Each row is a point on a landscape with many valleys, with its height.
From any point a ball takes the steepest step (drop divided by distance) to one of its 2 nearest points. It stops when none of these is lower. Distance is the straight distance between rows; heights are no part of it.
ziki: [ 0  2  4 -9  2 -1  6  6  4  5  0  1  4  2  8 17 10 -4 10  6]  h=4.18
zug: [-18  -3  -7 -14  -5   2  13  -6   4  -5  -1  11  -4   4   3  -5   2  15
  -9   5]  h=4.56
Doru: [ 13 -18  10 -13  14 -28  -3   1   3  -4  12  11   4   3   9   1  18  -7
  25  15]  h=7.93
daku: [  0  -4  -5   8  17 -11 -15   2  -7   9  -4   7   1 -13  -7  -1   3  -5
  12   2]  h=7.85
lidu: [ -3  -3   3   0  -4   1  -9  10 -12  -3   4   5   3 -17 -11   0 -18  -2
 -13 -39]  h=6.94
Paz: [ -1   6   0   7   7  12  -3   6  -2  -4  -2 -21   7   0   7   6   1  -2
  -2  -8]  h=0.55
famum: [ -1   2  -2   1  -5   7  -4   5  -5 -11   2 -17   2   0   2  -5  -2   7
 -13 -16]  h=1.71
Fad: [ -9   4  12  -8 -10  -2   9  11   8  18 -22   3   5   9  -7   9  -2  -2
  12  13]  h=3.26
Lel: [  7  -5  -3   4  12   3  -2   1   3 -16  12 -10   0   8  23  -5   9   5
  -2   0]  h=0.11
Nomaz: [ -9 -12 -10 -15 -15   1   9  -4   3 -16  12  10  -3   2  -5  -3  -1  11
 -12   2]  h=4.24
Ruv: [-10  -4  14   3   5  -2  -4  10   5  11 -21   5   9 -11  -6  10 -13  -7
  16 -20]  h=2.43
bufa: [ -7   8 -10  -4  -3  18   8 -12   8   0  -2  -8 -14   6   0   5  -8  11
 -12   6]  h=3.78
nul: [  1  -4  17  -5   3 -17  -9   5   0  18  -6  15   9 -19 -19  21   0 -17
  16 -15]  h=1.09
fir: [ 11   8  -4   6  -8   5   1  -2   0  -2  -3 -17   2  12   6  -1  16  -4
   4  14]  h=3.19
Rel: [ 16  -1   7   1  10  -7  14 -11  11  11   0   1  13  23  15  -3  21  -3
  34  24]  h=4.12
Pezo: [18  2  6  2 -2  1 15 -8  3 12 -7 -9 10 32 11 -8 16 -7 25 22]  h=4.17
tesi: [  2  -3   1  17  11  -9 -14   8  -5   9 -11  -7   6 -13  -2  -2   0 -10
  18   6]  h=7.81
Bakoz: [  2 -10   4   4   9  -2  -3   5  -7 -17   8  -5   7   6  17  -8   0   0
   3 -12]  h=0.81
Bazo: [ -1  -5   2  -4  -6  -6   2  13  -1  -4   2   8   8  -3 -10   6   5  -3
  10  -5]  h=1.00
zeg: [ -5  -9  11  11   9   4  -4  10   2  12 -21 -10   9  -2   5   8 -11  -4
  20  -8]  h=1.88
Gurog: [ -5  -5  11  -8   1 -10   9   9   5  13 -16   2   9  14   4   0   0  -8
  26  20]  h=3.57
duna: [-4 -2 -9 -5  1 -5  7 -6  5  0  2 12 -8  2  8 -2  7  8  3 10]  h=4.75
suf: [ 13  -4   2   9  15  -8   3  -8   1   2   1  -7   6  10  18 -15  15   0
  21  17]  h=2.45
buri: [ 5 -6  0 -8  0 -2 11 -5  6 -5  3  0 -8 22 28  0  2  2  0 16]  h=4.40
Sef: [ -8  -3 -11   3   0 -11 -16   8 -14   1   2   8  -4 -17 -15 -14  -6  -5
  -8  -2]  h=3.12
nasu: [  0  -1  -7   0   3  -2 -12   5 -12   3   7   8 -14 -18 -10   9 -15  -4
 -22   2]  h=7.43
pil: [ -2   2 -15  -1  -3  -1 -13   2  -3   4  15   8  -9 -20 -23  -3 -16  -2
 -23 -11]  h=7.71
Gub: [  4  18   7  -5  -9  17  15  -6   7  19 -29 -10  -7  21   1  12  -3   1
   0  18]  h=2.94
Tup: [ 2 11 -5  1  1  1  9 -4  4 13 -9 -2 -2 10  6  3 10 -3 10 27]  h=2.98
zer: [ -7  -3   6  11  -5  -2  -3   7   3   1 -15  -8  10   0  -8  -8  -2   1
  15  -5]  h=7.82
nazu: [ -5  -5  -2  -9  -8   0   7   4  -4  -7   6  19  -5 -19 -18   9 -11   6
 -15 -22]  h=2.95
Kap: [-11  11   6  -1 -18  13  11 -12  13  13 -26  -9 -12  15  -3   3 -11   7
  -7  18]  h=2.40
lig: [ 11 -11   2  13  12  -9   1   7   0   2   3 -13   8   8  15  -3   9 -12
  23  15]  h=2.60
nuzus: [ -3  -1  -2   5  -4   2  -5  12  -8  -4   2  -4 -10  -4  -1  10  -8  -6
 -19   3]  h=7.26
tuzo: [ 18  -6   8  -3   7 -12  17 -18  11  -2   9  -2  14  26  27 -15  21  -5
  28  20]  h=4.06
lipu: [-17  12   7   2 -13  15   3 -16   5   4 -20  -9 -13   7 -10   8 -16   7
 -11   7]  h=0.59
diri: [ -8 -12  -5 -14  -6  10   5   0  -1 -21  20   6  -8  -2   2  -8 -15  18
 -22 -22]  h=3.85
fise: [ -9  -7   3   0  -5   4  -4  11  -6 -11  -3   8  11 -14 -13  -7 -14   1
   4 -33]  h=7.07
zako: [ -1  12   8   2  -5   0  -9  -1  -2   5  -3  10   4 -29 -26  11 -10 -16
  -8 -27]  h=5.28
novi: [  1   0   4  14  11   8  -5   6  -1   3  -7 -14   5  -7   3  14  -6  -4
  13 -10]  h=1.39
Zoguz: [  4  -1   9   0   3 -21 -18   8  -8  15  -2  20   0 -24 -20  14  -8 -18
   2 -23]  h=2.61
resiv: [  7  -8  -8   3  18 -16  -9   5  -6   4  -1   8  -3  -3   5   1  12   0
  15   9]  h=7.89
noliv: [-11   1   3  -1 -11   4  -1   5  -2  -3  -3   3  -5  -9  -9   4 -21  -7
 -23  -8]  h=7.02
lole: [ 14  -2  -3   2  -2 -10   4   0   5  -7   0  -6   9  13   6  -1  20  -9
  13  23]  h=2.96
lila: [20  9  3  8  0  4 19 -8  5 11 -5 -6  0 25 24 -7 17 -2  8 21]  h=4.23
baso: [  2  -8   2  -9   8 -10   0   6  -1  -9  10   0   2   4  11  11  14   1
  12   2]  h=3.99
dozo: [ -2   5  10  -4  -3  -7   0   7   7  10 -16   3   8  -7 -10  13  -2 -11
   5   8]  h=2.64
rul: [ -3  -1 -12   2  -3   0 -12   2 -11  -7  12   8   0 -10  -5 -14  -5   6
 -12 -14]  h=2.30
gafu: [  8   3  -6  -5   0   5   7  -7   4   5   4   2 -15   8   6   5   4   7
 -12  25]  h=2.52
vemi: [ -3  10  -2  -1 -11  13  -5   4  -4  -8   8 -11   7  -7 -17  -3  -4   3
 -20 -23]  h=3.40
sosap: [  5   9 -11   0  14   3   0   1  -4   0   9 -11 -11   0  16  12   6   6
  -6   4]  h=1.57
ramak: [  6  -5  16  -1   1 -12   8   5  10  13  -9  -2  13  21   2 -14  11 -10
  27  24]  h=3.72
zuz: [ -4   3   5  12  -8  -3 -13   7  -6   2 -18  -9   7  -9 -12   1 -11 -14
 -10  -9]  h=7.54
loz: [ -6   1   6  -4  -7  -5   6   6  -2   0   0  15   2  -9 -12   7  -9  -2
  -2 -17]  h=2.03
sasa: [ -5  -6 -11   0   1  -6   0 -10   0 -10   8   9   1  13  16 -20  -4   7
  -6   7]  h=1.80
nitet: [  8   0  -2   2  11  -5 -18  12 -11  -6   9   6   7 -17  -9  -2  -2  -2
   0 -26]  h=2.10
mik: [  4  -3  -7   5  11  -7   3 -12  -1  -5   4   3   0  15  23 -18   8   4
   7  14]  h=2.28
bur: [  4   7  -8   0   2  10   9  -5   4   5  -1 -10 -14  13  15  11   9   2
  -9  13]  h=2.14
Tigo: [ -5  -8  -4  -7   3   1  -1 -11   0 -25  24   2  -1  10  12 -21   1  17
 -15  -5]  h=2.09
misis: [  7  -9   3  -7  11 -23   0   1  -2   6   3  11  -2   6   8   3  14  -4
  16  22]  h=7.91
muge: [  2   5  -8   4  13  10  -3  -1   2  -9  15 -13  -7   4  15  -2   1  10
 -14  -3]  h=0.49
nom: [ -5   1   5   3  -5  -6   1   4   5  10  -9   6  11 -12 -13  11   7  -4
  18  -4]  h=1.82
muvel: [ -1   4 -18  -8   3  -2  -2   0   0  -3  18  11  -7 -12 -16   6   8  10
 -11  -1]  h=4.57
riro: [ -1   3 -12   0  -3  19  11 -18   6  -3   7  -6 -17  10   7  -4  -2  25
 -17  10]  h=3.79
midib: [  6   2   5  -6 -16   9  19 -21  12  -9  -4  -8  -4  37  20 -20  12   4
   1  15]  h=4.04
Zos: [ 12   0 -10  -1  12  -1 -23  10  -8   2  22   4  -1 -24 -14   6   5   2
  -4 -23]  h=2.67
bik: [  3 -10  17 -11  -6 -15  10  -1  10  -1   2   1  18  24  15 -14  13  -5
  26  22]  h=3.86
nus: [  9  -1  11  -8  -1 -15   8 -13  11 -14   8   1  15  20  20  -9  21  -9
  20  20]  h=3.98
tof: [ -3   3 -17  -8   6   0   5  -7   4  -3  19   8 -10  -6   0   2  10  14
  -9  13]  h=4.85
Bisi: [  9   9  -5  -9  -2   1  17 -11   8   8   3   9  -6  13   5  -7   7   0
   2  27]  h=2.80
gav: [ -7   4  10   1 -11  -1  -8  -8  -5   4  -7  12   0 -22 -23  11 -26 -14
 -17 -34]  h=6.17
nuto: [-15   9   1   8  -2  23   2  -8   1  -1 -15 -10  -8   4   2  -1 -12  10
  -7  -2]  h=2.81
vugeg: [ -4  10  -6   1  -4  12 -12  -1  -3   7   6  -2  -8 -20 -23   1 -27   3
 -26 -18]  h=7.25
ror: [ -2   1 -11  -3  -3   6   5 -10  -2 -15  14  -2  -9   9  14 -22   3  13
 -14   6]  h=0.84
deg: [-15  10  -4   5 -10  21  -9  -9   3  -1   2  -7  -7 -13 -16   1 -21   7
 -24 -10]  h=6.25
mito: [ -4  -4  16   2  12 -11  -7   5   2  13 -14  16   4 -17 -15  20 -13 -11
  15 -25]  h=2.25
bufoz: [  5 -13  10  -1   5 -14 -15  15 -10   9  -1  13  -1 -18  -7  13 -13 -16
   8 -14]  h=3.32
nav: [  5   4  -1   9 -10  13  11   0   1   6 -16 -18   1  20  14  -6   6   1
   0  10]  h=3.41
Faz: [  8   9   1   5   8  -4 -21   4  -8   6   5   5  -2 -28 -27  13  -6 -11
 -10 -22]  h=4.29
mebe: [  0  -8  -1  -2   3  -8  -9  12  -9 -12  12   5   5  -6   3  -7  -5   3
  -3 -15]  h=1.46
Viz: [ -9  -6  -8  -8 -18  -4   7   3  -1  -7  11  13  -6 -11 -15   0  -7   3
 -21  -3]  h=3.69
nozo: [-10  -4  -8 -11   3   5  -1  -2   1 -22  20   5   2  -3   6  -9   2  14
 -14 -15]  h=3.06
vegol: [ 17  -4   0  12   5  -9  -1   5  -1   4  -4  -8   4   2   0   3  19 -14
  19  21]  h=2.77
Gil: [ -7   4   2  -8 -12  14  17 -14   3 -10  -5  -8  -7  28  12 -17  13  18
  -5   8]  h=3.87
tiz: [ -9  -3   4   2  -9   4  -4   6  -5  -4 -10   7  -1  -9 -14   1 -24  -9
 -20 -30]  h=6.72
mikif: [ 9  0 10 -3  2 -3 20 -6  8  5 -2  1  0 30 29 -6 11  2 10 22]  h=4.28
Zuke: [ -2   2  -2   3  -6  16   7 -10   2  -6  -5 -15  -3  14  15 -15   8   8
  -7   4]  h=3.64
tuder: [ -6   5   2  17  -4  -2  -9   9  -5   5 -15  -4  11 -15  -9   2  -6 -11
  11  -3]  h=7.72
nup: [ 10 -13   6   1  16 -15  -8  15 -10  -6   9  -1   7  -5  10  12   8  -5
  12  -8]  h=3.83
rukod: [ -7   5  -1   0 -13  23  -3  -4   0  -6   7 -11  -3  -6 -14 -11 -11  14
 -23 -13]  h=4.92
gup: [ -6  -1 -15  -6  -6  14   5 -19   7 -16  18  -1 -14   2  -3 -14  -1  21
 -17  11]  h=2.59
liki: [-15   3   2  13  -4  12  -2   1  -3   0 -19  -5   6  -9 -13 -11 -10   8
  13 -16]  h=7.87
pivu: [  1  15  -2   1 -10  17  17  -7   8  17 -18  -8  -3  19   2   3  10   3
   7  28]  h=3.14
roge: [  0  10  -8  -3   8   4  -2  -3  -1   3   7   5  -6 -21 -14  16   3   4
 -11 -10]  h=4.08
Vapi: [  4  10 -13   7  10   1 -19   2  -3   7   8  -2   0 -26 -14  14   4  -1
  -8 -14]  h=3.42
nepo: [-14   2   5   8 -15   9  -3   0  -2  -2 -14 -11  -1  -4  -8   0 -17  -5
 -17  -5]  h=7.29
kekel: [  8 -14   2  -1   9 -14 -16  17 -14  -1  10   5  -1 -15  -2  11   5 -13
   2  -7]  h=3.65

Call two points neighbours if one is among the 2 nearest of the other. Go from one point of each pair to the other, from neighbour to neighbour, staying as low as possible. Name the highest point that can't be avoided.
ror, Paz: Nomaz
Lel, ror: riro
lipu, Lel: pivu
nul, Paz: Ruv
Bazo, Paz: ziki

Where does a ball stop that starts at each point below?
Doru: nul
misis: tiz
midib: ror
Pezo: Bazo
Tup: Lel
duna: Bazo
pil: Paz
